A landscape with many valleys, sampled at points; each row gives a point and its height.
A ball rolls from a point to the lowest of its 2 nearest points, and stops where none of them is lower. Distance is the straight distance between rows; heights are no part of it.
J_993 height 4.26: [ -6   4 -10   9  -8 -32   8   2 -24  25  12  15  24 -15 -33 -55 -18  16
   3   5  18 -20 -19 -13 -23 -24 -13 -38 -31]
J_200 height 6.33: [ 21  15   1 -21  13  20  18   5  -1  -8  -7 -41 -12   2  -8  15  17   1
 -10   0 -19  17 -30  -4  26  -6   9  32  30]
J_196 height 5.38: [  7  -4  16   3  -6  -4 -24  20  -1   4   2 -12   3  -1   1  -1  16  20
  16 -15  37  38   4 -17  -5  23  26  -5 -14]
J_237 height 3.34: [  3 -15 -19 -18 -12  -9 -17 -11  10  26 -29 -13  15 -11  -6  -2  17  30
  25 -40  39  36   5 -10   9  21  19 -49 -24]
J_449 height 3.54: [-42  23   5   8  -9  20 -11  13  -3 -13  22  -3 -11  39  29   7   6   7
  15  11  37 -39  44  23  -9   6  -4 -42  -7]
J_596 height 5.68: [ 32  15   2 -27   4  22  27  16   9  -3  -7 -39 -15   2  -5 -11  29   3
  -1   3  -9  26 -46  -7  10 -25   2  23  45]
J_239 height 2.18: [-23  -4  51  14  15 -12 -35  25 -16 -15  38   4 -10   8   4 -28 -17 -15
   8   8  31  -2   0 -14  -6  -2  19  40 -23]
J_897 height 4.65: [ -1   6  31   8   5   3 -18  13  -3  -2  12 -24   4  13  11  11   3  17
   4   5  26  34  14 -19   0  23  11  20 -12]
J_204 height 2.85: [-15  15  -8  26  -3  18  19   8 -21  -4   7 -27  10  21  19  38 -17   6
 -16  15  12  -4   2  -3 -14   6 -48  -7  -8]
J_434 height 2.84: [-31  -1   6  49  18 -37  -3 -25 -17  26  18  14  28   9 -32 -26 -38   3
 -14   5  16  14   8 -25  -3   0  -4 -20 -58]
J_792 height 1.47: [-32  -7 -39  23 -18 -12  -9 -22 -11  24  -6  -4  27   3  -2  18 -24  -1
   2 -12  20   6  43   6   5   1 -21 -58 -36]
J_730 height 5.41: [ 10   0  37 -12  -5   5 -18  46   8 -23  28  18  -9   2  21 -32  22   8
  21  -1  19 -18 -19  13  -7  -9  15  20  11]
J_326 height 6.18: [  2   1  34  -1   5   0 -17  26 -19 -12  12  -4 -13  -2  16   7 -14 -18
   3  24 -13  -3 -12 -11  -5  -6  16  44  -1]
J_438 height 8.09: [-21  31  23  13  21  14  -4   3  -9 -24  10  -8 -24  31  40  51 -15 -12
   7  29 -18 -19  17   0   0   0  13  38  -4]
J_611 height 3.97: [ 14   0 -21  15 -21  -7  26   3  -2  -2   1   7  23 -11  -5 -18  -9  -3
 -20   8 -22   8 -30  -3 -40 -28 -45 -12  26]
J_688 height 2.55: [-30  17 -18  37  -3  10  35  11 -19 -14  11  -6  22  28  16  32 -29  -1
 -19  21  -6 -19   6   2 -30  -5 -63  -3 -16]
J_51 height 4.35: [ 14   2 -17   3  -6  -7  17  -3   3  -7 -10  10   9 -14   3  -5  -4  -7
 -18  13 -36   2 -23  -1 -25 -25 -29   3  33]
J_16 height 6.75: [  0   2  16 -25   7  11 -14   9  32 -25  15  43 -29  14  28 -24  15  -2
 -12   1 -14 -24  -8  44 -17 -32   1  16  43]
J_387 height 8.17: [-19  32  -6  20  24  26  37   1  -6 -27  -1 -25  -6  32  35  75 -17  -8
 -16  25 -21 -11   0  -2   0  -2 -41  35   7]
J_84 height 8.05: [-25  34  -1  33  16  17  20   9 -38 -21  14 -17   6  39  32  48 -30 -11
 -13  25   8  -6   7  -9 -25   3 -47  31 -17]
J_508 height 3.16: [ -6  -1   4   4 -20 -11   1  28   7 -13  18  15  18  -3   7 -56   4  13
   1  -5  15 -16 -20  13 -35 -39 -19 -25  11]
J_545 height 2.63: [  7 -13  37   2  10 -20 -19  27 -18 -20  17  15  -8 -18  -4 -42  -8 -27
   8  21  -7 -13 -28  -6  -6 -24  20  34  -9]
J_690 height 3.75: [-50  14  -9  -4  -6  14 -28   8   0  -2  21  -5  -4  34  27   7   0  15
  31   3  55 -26  52  28  15   1  -3 -64  -5]
J_201 height 3.06: [-22  16  10  21 -12   3   1  20 -14  -8  19  -7  14  18  12   3 -11   6
  -1  11  23 -12  18  -4 -16   9 -28  -3 -16]
J_494 height 3.52: [ 15   1 -40  -3  -5  12  40 -31   5   8 -29 -20  20 -18  -8  28   1   3
 -27 -16 -22  -6  -5  -1  -1  11 -42 -27  24]
J_98 height 5.81: [ 35  -2   1 -43   7  10  21   6  27  -6  -8  -6 -13  -9  -4 -25  37  18
  11 -27   4  11 -37   8   5 -13  14  10  48]
J_321 height 1.73: [ -6  -6 -28  14 -22 -24   8 -18 -21  23   1   7  26  -7 -30 -13 -20   3
 -15   6 -13 -13   3  -7 -23  -6 -23 -35 -28]
J_801 height 3.83: [-11   6  23  21   1 -13 -18   6 -18   1  18  -3   5   2   2   8 -19 -14
  -3  10   7  18  14 -15 -10  14   0  27 -21]
J_329 height 4.79: [ 12   0 -16  -9 -11  12  12   0  -4   5 -16 -21   7  -2  -1  10  19  20
  -4  -7  10   2  -5  -5   6  15 -14  -9  15]
J_232 height 6.87: [  3  11  28 -23  11  20  -3  22  39 -29  24  28 -25  18  42 -15  23   8
   4  -5   1 -17 -10  37  -4 -24  20  22  45]
J_373 height 3.63: [-10   4  14 -12   1  28 -10  -4  39 -10   3  51 -14  13  14  -8  32 -13
   8  -4  -6 -47  36  47  11  -4  27 -27  31]
J_900 height 2.83: [ -2   9   7 -10 -17   2   6  17  20 -22  10  15   4   4  22 -35  10  14
  -6  -8   6 -17 -11  20 -27 -26 -19 -13  34]
J_192 height 2.80: [-13   2  32 -11  15   3 -16  21  19 -34  23  48 -26   1  23 -33   2 -26
  10  12 -15 -34  -2  33   3 -29  24  21  15]
J_332 height 6.83: [ -2  -8  24 -14  -3  -2 -28   7   3  -8   6  25 -22  -9   5  -7   5 -10
  24   1   8 -18  20  11   9  14  31  16   0]
J_755 height 4.76: [ 22 -23 -11  12  -2 -25   0   3 -19  29   0  14  10 -30 -41 -33  -6 -12
  -2  16 -19  10 -30 -29 -23  -8  -4   1 -12]
J_158 height 7.97: [ 10  18  16 -35  11  36  -3  -5  18 -19  -1 -39 -38  21   5  28  29   1
   8 -10  -6  -6  23  18  52   3  47  40  12]
J_357 height 3.02: [ 39  -2 -15  -5  -3   2   2   1 -17  29 -29 -27  -4 -24 -27   7   0  -8
  -5  15   5  46 -35 -33   1  18   8  22  19]
J_445 height 4.07: [-25   4  -5   3 -20 -26 -10   3 -12  14   9  19  23  -2 -21 -52 -15  17
  12  -5  29 -41  -4   1 -13 -30 -12 -53 -34]
J_920 height 7.99: [-27  36  15  31  12  24  11  20 -23 -31  26 -16  -5  47  38  48 -18   2
   6  26   6 -12  13   3 -14  -3 -30  33 -15]
J_614 height 4.21: [-28   9  25  30  18 -10 -22  -3 -14  -1  21   0   3  15  12  25 -35 -24
   2  11  -5  37  21 -11  -1  18  15  40 -30]
J_320 height 6.26: [  2 -20  10 -18   8   2 -12 -13  26  -3  -9  55 -21 -10   2  -5   7 -28
   6  14 -42 -42  17  32  17 -10  41   4  12]
J_565 height 8.10: [-20  34  -4  21  14  21  24   8 -22 -14   5 -15   5  25  37  53 -28 -15
 -16  34 -20  -7  -4  -6 -17  -1 -33  38  -7]
J_708 height 1.80: [-32  -3 -23  10 -17 -18 -18 -14  -2  19  -3  -3  20  10  14  12 -14   4
  14 -18  26  17  42   6   6   7  -7 -60 -21]
J_788 height 4.71: [ 18  -8 -13   5   8  -7  -1 -15   5  27 -26 -25  25 -18 -19  23   1   1
   1 -17   6  70  -5 -28  20  49  12  -1 -13]
J_244 height 3.66: [ 12 -10 -16   6 -21 -19  23  -1   1   5   8  24  14 -14 -20 -42  -1  -2
  -6   0 -20  -7 -36   3 -44 -44 -33 -25  22]
J_999 height 6.35: [  3  -6   3  24   2  -7  -2  -1  -4  17  -5 -28  20   7   9  25  -9   6
  -3  -6  14  60   9 -23   6  36  -3 -10 -27]
J_903 height 5.05: [ 19 -25 -12   1  -7 -25  -3  -6  -7  13   1  30   3 -26 -37 -28  -4  -8
   4   7 -27 -14  -8 -10 -11  -6  11  -3 -14]
J_517 height 7.21: [ -1  17 -16 -14  14  34  37 -15   0 -25  -6 -58 -23  27  -3  56   4  -5
 -14  -2 -28   0   7   9  38   6 -11  38  13]
J_998 height 2.41: [-36  23 -16  37   2  -5  30  -4 -17  -7  14   3  25  22   1  -1 -29 -14
 -16  22  -5 -41   7   3 -32 -15 -55 -15 -22]
J_155 height 5.73: [  2  -5  -1  10  13  -1  -8 -22   8  20 -17 -29  13  -7  -3  38   1   3
  -4 -16  -6  54  24 -18  36  45  13   8 -18]
J_548 height 3.81: [ 31  -1 -21   3  -7  -5  -2   1 -15  32 -18 -17  12 -20 -20   3  -7   4
   0  10   8  31 -26 -30 -18  15 -12   7  12]
J_985 height 8.47: [  2  25  -5  15  19  33  19  -4 -12 -24  -3 -59 -14  33  14  56  -2  12
 -14  17   0  11   0  -5  16  -2 -23  42 -11]
J_705 height 5.35: [ 16 -20  -3  -5  -9 -16   1   0  -3   2  -6  26   0 -34 -16 -12  -3 -12
  -3   9 -40 -13 -17  -2 -12 -13   3  11   9]
J_745 height 4.08: [ 16   5 -36 -12   5   8  48 -26   9   5 -18 -25   7 -13  -2  28   5  -3
 -33  -2 -31   2 -14  -3   8   5 -36   5  32]
J_470 height 4.44: [-32   1  39  35  22 -20 -14   1 -14   1  18   5   9   7   9   6 -40 -44
   6   9 -19  47  16 -24  10  10  32  46 -45]
J_894 height 3.42: [  6 -15  -2  -6 -17 -17  15  11  12  -4   6  31   8 -21 -11 -60   0  11
   2  -7 -10 -16 -32   8 -29 -34 -18 -26  16]
J_466 height 7.69: [-25  25  -8  20  32  35  13 -21  -4 -16  -4 -37 -27  36  27  77 -14  -2
  -9  16  -9  -5  24  -1  27  14 -15  43 -13]
J_135 height 4.43: [ 29   6  29 -19   3  11   1  33  -3 -14   1 -12 -10  -7  12 -10  14  16
   5   6   3  11 -39  -7  -2 -17  18  33  31]
J_187 height 6.52: [  5  -6  26 -10   7   9 -19  15  -3 -16   5  14 -14  -1  12   6  -3 -10
   5  15 -18 -19   4   7   5   0  24  27  12]
J_808 height 7.49: [ -3  22  25 -11  19  29 -10   1  12 -27   0 -27 -40  29  16  35  13  10
  11   7   9 -15  19  15  30   3  36  41   8]
J_826 height 2.25: [-25  -6 -32 -10 -15  -3 -19 -17   6  21 -18  -5  11   7  18  19  -1  17
  12 -24  35  12  41   9  22  21   3 -59 -17]
J_512 height 4.59: [ 15   8 -40 -22   1  16  42 -24  14   2 -19 -30   2 -12  -8   7  18   8
 -19 -13 -22  21 -33  -6   1 -10 -33  -2  50]
J_833 height 7.14: [ 37  -2   5 -51   7  16  -9  -1   1   1 -22 -26 -28 -17 -29   0  33   9
  17 -20   4  23 -20 -15  34  12  56  31  12]
J_403 height 5.76: [ 32  -2 -15 -40   7  10  34 -18   0  15 -32 -31 -17 -21  -6  14  11 -25
 -17   5 -40  13 -37  -7  16   0  20  26  41]
J_731 height 3.07: [-11   7  32  -5   7  19 -16  19  26 -22  22  43 -23   9  19  -7  13 -20
  19   6  -5 -42  17  40   7  -9  31   5  20]
J_540 height 6.86: [ 13  16 -11 -21   9  26  40  -7   1 -13 -10 -53 -15  12  -3  35   8  -3
 -22   8 -24  17 -19  -1  35  -7 -17  27  19]
J_186 height 2.17: [-26 -10  -9  11 -14 -26 -28  -3   3  15  -4   8  26   3  -2  -9  -5  -1
  18 -22  29  27  30  -1   9  15  13 -50 -41]
J_345 height 3.91: [-23   6 -13  -4 -25 -10 -13   4  -7   8   3  18  13  -1 -11 -23  -7  11
  19  -8  30 -34  14  14  -8 -20  -5 -55 -20]
J_836 height 6.50: [-16   6  39   2  -3  -5 -31  30   1  -8  27  -1  -6  16  14 -11  10   5
  20  -2  40   2  18  -6  -2  12  15  13  -8]
J_805 height 2.13: [  2 -11 -18  15  -5 -27   0 -18 -21  33  11   7  23 -14 -45 -32 -22   4
 -12  -2   1   8  -6 -22 -22   3  -4 -27 -34]
J_416 height 5.12: [ 18   1  40 -17   2   5 -17  36  -2 -27  19  10 -14  -9  20 -21   6  -1
  16   4   3 -10 -34   6  -2 -22  29  31  27]
J_408 height 4.46: [  5  -1 -15 -13 -10  -2  14 -11  32 -11   0  39   0   0   1 -26   2   0
 -20 -10 -25 -16 -15  22 -30 -27 -24 -11  37]
J_97 height 6.94: [ -1  21  43  -1  19  21 -26  21   4 -26  21 -25 -26  24  29  27   0  10
  10  19  10  -7   8   8   8   0  28  45   2]
J_789 height 1.39: [ 14   4   1   0 -25   0   7  29  -9  -6  -1   1  18  -9  10 -19  12  22
   6  -6  16  -4 -18  -9 -24  -9 -16 -19  24]
J_132 height 7.39: [ 14  12   6 -33   2  34  13   6  16 -20   0 -42 -26  22 -15  17  40  14
  14 -19   0  -3   6  17  42  -8  20  25  14]
J_328 height 2.56: [-11   2  31  -2  17  -5 -10  17   9 -32  25  37 -19   9  23 -33  -9 -30
  -8  19 -19 -25 -18  25 -12 -49   8  27  18]
J_340 height 6.00: [ 19 -19  31 -20  -3 -16 -37  28  -4   4  10  17  -7 -13  -8 -31  25  19
  34 -26  44  19 -12 -13 -12  25  36   3 -15]
J_272 height 3.44: [-19  -4   5  24   0 -18 -14  -5 -14   7   7   9   3   2  -9   4 -19 -10
  -5   6  -4   0  26  -9  -4  13  -3   8 -23]
J_83 height 3.32: [-40  16   3  15 -15   1   2  12  -5 -10  17 -16   4  29  24  11 -15   5
   3  13  26 -33  32  16 -10   5 -27 -29 -13]
J_702 height 2.58: [-22  -7 -29  36  -5  -7   4 -22  -9  24  -8 -25  35   5   4  32 -27   2
 -22 -11  11  38  27 -13   6  27 -22 -37 -34]
J_414 height 2.09: [ -2 -12 -39   4 -23 -18  -2 -16 -19  22 -16   0  25 -21 -26  -3 -12  10
  -7  -7   5   2   7  -6 -22  -5 -28 -49 -20]
J_838 height 6.25: [  4  -9  36 -14 -10  -3 -41  33   2  -5  14   5 -14  -2   7 -19  24  22
  28 -13  37   6   4  -4  -2  11  34  12  -9]
J_959 height 4.39: [ 29 -15 -23  11 -18 -13  10  -2 -17  20 -15   2  14 -27 -29 -14  -3   0
   0   8 -10  13 -18 -24 -33   4 -15  -8   4]
J_915 height 6.03: [  6 -40   3  -9  28 -40  -4 -33 -12  22  16  49  -3 -28 -34 -36  -3 -11
  -6  27 -24 -26 -20 -15  10  -6  16   8 -43]
J_236 height 3.20: [ 24 -22 -29   3  -5 -24  -6 -18  -4  42 -34   5  21 -28 -39  -2 -10  -2
  -2 -16   3  56 -11 -32 -15  34   8 -18 -16]
J_215 height 2.52: [-29  18  38  17  10   1 -23  24 -11 -22  35   8  -8  24  12 -21 -18 -15
  14  16  31 -27  13  -3 -15 -11   2  28 -15]
J_175 height 1.79: [-21  -6 -48  24  -8 -26  -2 -34 -19  29   0  -9  33  -3 -20   9 -33   0
 -19  -6   2  15  29  -8  -3   6 -26 -50 -47]
J_341 height 6.60: [ 30  -6   1 -49   9  15  13  -4  -1  12 -22 -26 -20 -24 -23  -1  31  -6
   7 -10 -17  22 -34 -17  23   8  33  24  19]
J_455 height 6.90: [ 19  14  -5 -26  -4  36  15   0  15 -19  -2 -32 -19  16  -4  -2  41  29
   7 -22  18  -5   2  14  35  -2   5  -1  20]
J_585 height 7.28: [  4  18  20 -15  10  26   7  11  22 -25   6  -9 -17  23  23  22  18  19
   6  -2   7 -16  -3  20  20  -9  13  14  31]
J_359 height 2.26: [-31  17 -22  26 -12 -10  23 -16  -4   4   7   5  27  19  -2   0 -25  -1
 -18  16  -9 -39  22  12 -22 -22 -41 -29 -22]
J_262 height 5.69: [ -3 -13  19  -7   2 -11 -17  15  14  -4  17  41 -13  -6 -14 -44  13 -10
  23   0   8 -44   8  11   1 -10  18   5  -9]
J_226 height 7.79: [ 21  -3   3 -34  10   7 -12 -13  14   5 -15 -19 -20  -7 -21  16  28  12
   9 -29   6  28   7 -15  35  27  38  22   0]
J_280 height 7.06: [ 13 -27 -17  -4  -4 -26 -27 -30   8  27 -24  22  -1 -31 -29   3   2  -3
   5 -24 -15  26  14  -9  12  32  23  -6 -21]
J_831 height 6.51: [  6 -30  11 -17 -21 -15 -24   4   9   9 -12  40 -11 -16 -26 -47  17  12
  35 -17  23 -25   2  10 -12  11  30 -25 -23]
J_761 height 2.79: [-14  -7 -28 -12 -12 -10 -14 -18   8  28 -27 -10  25 -13   6  15   8  18
  18 -41  39  30  25   0  25  22  10 -64 -29]
J_188 height 6.36: [ 15 -20  12 -19 -15  -9 -12  19   4  -5  -5  33  -2 -26  -4 -38  22  15
  30 -24  16 -26  -6  15  -7   1  20 -19   5]
J_121 height 6.62: [ -7   0  10 -20   8  14  -5  -9  38 -18  -1  45 -27   8  24  -5   4 -18
 -11   8 -39 -26  -1  44  -4 -29   8  10  43]
J_528 height 4.29: [  5   2 -16  14 -24 -18  22  13 -15   6   6  -2  29 -11 -12 -26 -13   6
 -10   6   2  -5 -17  -9 -37 -22 -39 -29   2]
J_382 height 4.83: [ 17  -2  -5  -9   4  -5  15 -12  10  -6 -26   8   2 -18   4   8  -7 -16
 -26  16 -43   4 -29   0 -11 -20  -7  13  44]
J_827 height 5.77: [ 15 -13  22  -1  -5 -16 -35  31  -8   7   7  -2   7  -7  -9 -27  13  16
  24 -22  44  42 -17 -24 -18  18  21  -4 -21]
J_182 height 6.49: [ -9  17  43   1  10   5 -24  25 -14 -20  22  -7 -17   9  29  11  -4  -9
   8  22   7  -2   4 -13  -4   1  23  49  -5]
J_736 height 4.48: [ -1   5 -17  18 -23 -22  10   7 -33  16   9  -5  37  -7 -28 -33 -21   6
  -7   3  23   1 -12 -22 -32 -21 -31 -30 -19]
J_504 height 3.58: [  3   9   2  11 -11   0   4  13  -6   0  -2 -10   8   3   9   9  -6   5
  -6  11   7   3   5  -5 -13  12 -17  10   0]
J_707 height 6.10: [  3 -19   9  -9   6 -10  -6  -5  16  -5   6  60 -19 -17 -12 -28   4 -20
   5  11 -37 -40   4  19  13 -12  28   1  -9]
J_672 height 3.72: [-29  13  -1  -8 -24   5 -12  10   8  -1   8  25   2  13  11 -24   2   2
  20  -5  27 -48  31  21  -4  -5   1 -47  -4]
J_812 height 2.45: [-22  -7  -2  27  -5 -27 -21  -3  -9  17   7  -3  31   5  -7 -24 -24  -5
   2  -8  24  22  23  -9   0   4  -4 -29 -53]
J_815 height 4.68: [ -3   6 -16   9  13  33  20 -10   0  -5  -6 -62 -14  28  -5  45   1  19
 -17  -4  12  18  11  -7  30  23 -28   7 -16]
J_979 height 4.03: [ -6   3 -33   6   5  23  32 -24  -3   1 -12 -49  -2  12   8  46   0  21
 -22  -3   9   3  10  -3  15  15 -43 -18  -9]
J_662 height 3.36: [ 24  -2  25 -16  -2  -4  -8  21  -9   0  -9  -9  -9 -21   7  -3   4  -2
  -2  11 -11  10 -27 -23   1   1  21  35  25]
J_668 height 7.73: [-14  21  14  17  -4  29   8  21   5 -22  21 -28   2  32  38  18   9  21
   7  10  27 -24  15  18  -1  -4 -17  -4   1]
J_530 height 6.65: [  3 -34   2 -15  -5 -23 -34  -3  13  15 -12  35 -10 -15 -22 -23   7  -1
  23 -24  12   1  13  -5  -1  22  35 -14 -24]
J_773 height 2.20: [  1  -9  47   2  14 -14  -8  27  -8 -37  22  20 -11  -6  17 -35 -12 -32
   1  19 -17 -28 -30   8 -15 -40  21  42   2]
J_834 height 5.80: [-14 -14   4   3   8 -23 -12 -12   3  10  18  49  -7  -5 -28 -44   3  -4
  15   7   1 -49   9   6   7  -5  11 -12 -30]
J_580 height 8.19: [-16  -9 -20  21   0  -6  -4 -46   9  15 -20  -7  14  -5   2  44 -10  -4
 -15 -14 -16  25  43  -2  25  45   1 -10 -14]
J_295 height 5.55: [ -1  -2  32  -3 -12  -5 -14  34   9 -22  20  30  -3   0   8 -47  14   1
  23 -11  25 -36  -1  12 -13 -16   8   0   3]
J_454 height 8.28: [ -2  29 -11   8  28  35  45  -5  -7 -28  -6 -45 -13  35  20  63 -10  -1
 -21  15 -17   6  -5  -6  12   0 -41  29   2]
J_962 height 7.89: [-21  24  14  23   6  20   8  15 -10 -25  23 -19 -12  41  33  34  -9   8
   2  22  16 -18  24   8  -5  10 -16  14  -4]
J_273 height 7.80: [-13 -11  -5  14   9 -16 -18 -38  19  24 -15  10   2 -10  -3  37 -13 -12
   0 -12 -20  30  40   0  34  47  22  -1 -16]
J_576 height 4.02: [ 12  11 -20   1  -5  27  36   8  -4  -6  -7 -45  15   5  14  13  12  29
 -11  -3  21  -1 -25  -1   2 -13 -35 -24  21]
J_250 height 5.85: [ 13   5   0  20   7  12  -3   1  -7  10  -7 -47   7  12   0  24   6  16
  -5  -8  25  57  -5 -21  14  27  -2  11 -20]
J_480 height 2.76: [-25  21  33  22  -4   2  -1  21 -16 -17  28   1   3  18  11 -13 -15  -4
   6  15  14 -25  12  -2 -18  -6 -18  20 -13]
J_96 height 4.73: [ 21 -15 -22 -10 -13 -15  12 -23  19   1 -10  40   0 -23 -10 -23   3  -4
 -14 -13 -38  -6 -26  15 -22 -30 -11  -7  40]
J_945 height 5.93: [ 17 -29  10 -22   3 -13 -10   5  21 -11  -7  43 -13 -19  -2 -32   9 -20
   4   7 -38 -24 -16  20   2 -23  25  14  15]
J_720 height 5.72: [ 39 -37   8 -22   2 -16 -10   8  10   0 -20  35 -14 -30   0 -28  10 -15
   8   1 -32  -6 -39   4  -2 -27  26  18  25]
J_80 height 3.87: [-51  10  -8   1 -16  -7 -33  11  -2   3  19   2   9  24  15 -14  -6   7
  37  -1  60 -17  45  19  12 -12  -2 -62 -19]
J_346 height 6.20: [ 23 -26  24 -19  -8 -10 -28  31  -1  -7   2  30 -14 -19 -12 -41  21  10
  33 -22  23 -11 -13   0 -11   6  39   5  -6]
J_620 height 6.14: [ 28   0   6 -30  -4  22  12   9  16 -13  -7   7  -9  -6   0 -17  36  27
  15 -32  17  -9 -23  10  11   0  16   0  33]
J_281 height 5.86: [ 10  -7  22   9   5 -18 -15   9 -28  -3   7  17  -9 -10  -6  -3 -25 -21
  -1  29 -25 -10  -8 -13   2  -9  20  36 -13]
J_798 height 2.65: [-26  -1   5  41   6 -38 -10   0 -17  23  12   3  40   3 -24 -35 -41   1
  -6  -4  32  32   3 -23  -6  -4   1 -29 -49]
J_699 height 5.45: [ 36 -27   5 -15   8 -17   3   9   3   3 -18  24  -8 -28   1 -26   8 -19
  -8   6 -30  12 -49   1 -21 -31   3  14  42]
J_990 height 7.03: [ -3  15  27 -12   6  27  -4  13  40 -22  15  10 -18  22  30   1  31  20
  10  -2   7 -28   0  34  14 -13  13   0  38]
J_31 height 2.51: [ -8  -9 -58   7 -25 -10  22 -33 -14  25 -23  -6  31 -20 -13  15 -19   8
 -15  -4  -1 -19  16   8  -9  -6 -36 -61 -14]
J_308 height 3.35: [-22  11  22  -7   2  35 -19  17  23 -24  26  36 -25  19  16 -11  34 -12
  24  -2  16 -49  33  37   3  -1  30 -25  22]
J_942 height 6.42: [  8 -12   0 -23  13  11 -11 -20  38  -2  -9  55 -33  -4   9  -5  14 -26
 -11   6 -48 -35  12  43  18 -19  24   1  29]
J_442 height 2.57: [ -4  -9  52   4  11 -14 -32  33 -23 -16  25  17  -7 -11   0 -36  -5 -12
  11  12  18 -15 -15 -12 -10 -11  19  44 -13]
J_931 height 6.82: [ 12 -28 -13 -10 -12 -34 -20 -19  -3  25 -15  30   4 -26 -41 -22   6  -4
  17 -23  -8   9  12 -12  -6  17  25 -22 -30]
J_410 height 3.24: [  7  -7 -39  23  -4   2   8 -27 -10  26 -17 -33  23  -2  -3  34 -14   3
 -28  -2   6  34  12 -17  -8  29 -33 -21 -15]
J_743 height 7.92: [-17  28  12  10  24  27   6  -5 -18 -24  -1 -32 -22  36  36  70 -16  -9
  -6  29 -20  -8  13  -4   5   6   4  55  -5]
J_168 height 7.54: [ -2  25  15   3  -1  22  11  23  10 -21  17 -13  -5  27  29  17  13  18
   1   7   8 -19   2  19  -1  -4  -6  12  22]
J_864 height 4.17: [  5  -3 -14   4 -16   0  -2  -1 -19  13 -14 -16  14  -6  -1  12   0   9
  -8   0   8  11  11  -9  -7  19  -9  -9  -5]
J_714 height 3.40: [ -1   9 -21  13  -2  23  33   2  -8  -6  -7 -40   7  10  18  29   3  23
 -17  12   8  -7  -9  -6   5  -1 -49  -9   7]
J_892 height 5.46: [ 38  -9   4 -30  -4   3  13   2  16  -2 -15  11 -14 -25   2 -25  21   7
   7 -13 -10  10 -45  -1   1 -14  11  10  56]
J_765 height 3.53: [-29  12  12  -4  -7  24 -22  20  19 -15  18  26 -18  18  16 -22  22  -8
  24   2  33 -52  40  34  -2  -7  14 -45  12]
J_395 height 7.48: [-17  25 -18  -2  28  37  36 -30   1 -16  -9 -36 -26  32  16  69   0 -10
 -12  12 -20 -13  20   6  32  13 -11  33   3]
J_153 height 3.09: [-26  -5  12  36   8 -25 -15 -17 -15  10  18  12  18   3 -24 -19 -28  -8
  -9   5   3   5  15 -21  -7   0  -4   5 -44]
J_457 height 1.64: [ 31  -5   7 -13   3  -2 -16   1 -13  17 -20 -17  -4 -22 -12   9   3  -4
  -1   3  -7  32 -26 -30   1  17  20  28   8]
J_110 height 5.14: [  6   8 -20  11   8  23  17  -5  -3   1  -8 -67  -3  14  -9  35   3  13
 -15 -10  21  50   2 -20  30  17 -17   8 -17]
J_656 height 6.17: [ 43  -5  -6 -31  10   2  19  -1 -10  18 -30 -24 -15 -30 -18   0  19 -19
  -3   4 -21  26 -46 -21  14   2  25  28  35]
J_65 height 7.38: [  1 -22  -4   2   6 -18 -21 -25   4  21 -18  18  -5 -24 -15  22  -2  -8
   1 -13 -19  29  23 -13  21  35  30   9 -13]
J_102 height 4.20: [  3  -6 -17 -15 -12   2   4 -11  41  -5  -5  52  -3  -9  -5 -31   7   5
  -6 -11 -16 -30   7  38 -11 -23  -5 -30  26]
J_274 height 8.18: [-27  -4  -1  23  18  -6 -17 -37   6  14 -12   6   3  -4   3  54 -21 -23
   1  -4 -36  34  49  -8  33  46  25  17 -20]
J_82 height 2.62: [ 15 -23 -15  12 -11 -30 -16 -13 -14  29  -6   5  15 -24 -41 -19 -10  -4
  -5  -4  -2  35  -1 -22 -11  20   3 -18 -28]
J_487 height 6.45: [ 12   7  -1 -38  -2  24  19  -8  29  -8  -7  -4  -9   5   4 -11  37  26
   6 -36  11 -17  -5  26  19  -3  11 -18  29]
J_746 height 5.07: [ 29   8 -15 -20   3   9  39   1  13   4 -15 -18   2 -17  -3 -10  22   5
  -7  -7 -11  25 -42  -6   1 -17 -17   7  46]
J_546 height 3.90: [  4  -5 -33   2  11   5  12 -26  -5  22 -23 -38   9  -4  -9  40  -8   4
 -24  -5  -1  44   5 -18  15  35 -21  -3  -9]
J_198 height 8.46: [-39   3  -2  36  18 -11 -16 -39 -10  12   1  14   8  13   3  49 -40 -39
  -8   8 -38  31  44 -11  20  31  10  27 -35]
J_46 height 4.63: [ 20   1 -31  -7  -9  16  39   1  -6  15 -16 -41   5  -9  -9   8  15  13
 -15 -10   8  10 -22 -12   0   7 -34 -17  24]
J_189 height 5.33: [ 18  -1  -9 -37  10   6  29 -22  12   3 -23  -6 -11 -18  -2   8   2 -17
 -27  -3 -47  15 -29   6   2 -17   1  20  57]
J_933 height 2.96: [ 12 -10 -46   4 -15   0  22 -23 -11  17 -28 -10  27 -20  -6  19  -7   9
 -22 -11  -8 -10   2  -1  -9  12 -36 -42   7]
J_769 height 5.90: [  2 -33   5  -4  11 -32  -8 -24  -1  21  18  56  -8 -19 -32 -44   6  -4
  11  11 -14 -39  -7   2  15  -3  23  -7 -35]
J_425 height 5.61: [  2 -13  13   2  -1 -20  -5   5  -9  -5   3  27  -5 -18  -7 -18  -9 -22
  -1  23 -37 -20  -9   1  -2 -19  13  19   1]
J_929 height 4.53: [ 22  -4 -29   5   6  16  19 -20  -2  17 -18 -60   7   7 -15  29   8  10
 -15 -14  13  50  -4 -21  25  33 -21  -8 -13]
J_331 height 2.33: [ 11   7   4 -12 -12  12  15  21  15 -20   4   2   8   0  15 -18  15  25
  -3  -6   3  -1 -28   8 -21 -23 -19   1  35]
J_327 height 3.94: [  1  -6   2 -17  -8   7  -4  -3  39  -7  -7  41  -3  -2   7 -18  20  -6
   4 -16 -18 -35  12  35   3  -8  18 -21  23]
J_863 height 3.96: [ 29 -13 -25  16   2 -15  -9 -23  -1  40 -30 -12  16 -19 -28  17  -7  -9
  -9  -6  -6  66  -7 -31  10  37   6   0  -4]
J_446 height 5.09: [ 30 -14 -10 -25   4  -1   8  -8  17   0 -20  30 -13 -26  -1 -26  13   0
  -8 -14 -25   7 -37   8 -13 -27  -6   7  56]
J_803 height 2.02: [-21   8 -26  29 -11 -23  21 -18 -26  17   5   7  27   8 -27   0 -35  -3
 -26  13 -11 -26  18  -7 -18 -10 -36 -30 -30]
J_515 height 2.10: [-14  -9 -31  31 -10 -26   4 -25 -12  24   4   2  42  -1 -16  10 -28  -8
 -18 -12  -6  41  24  -8  -4  24 -14 -29 -44]

Two balls start at each pair of points below. Name the first point that both come to, or write never.
J_281 / J_272 => never
J_196 / J_250 => J_792
J_65 / J_614 => J_801

Write out the way that a ball takes from each point below.
J_836 => J_897, J_801, J_272, J_153, J_434, J_798, J_812, J_186, J_708, J_792
J_769 => J_834, J_262, J_295, J_730, J_416, J_135, J_662, J_457
J_332 => J_262, J_295, J_730, J_416, J_135, J_662, J_457
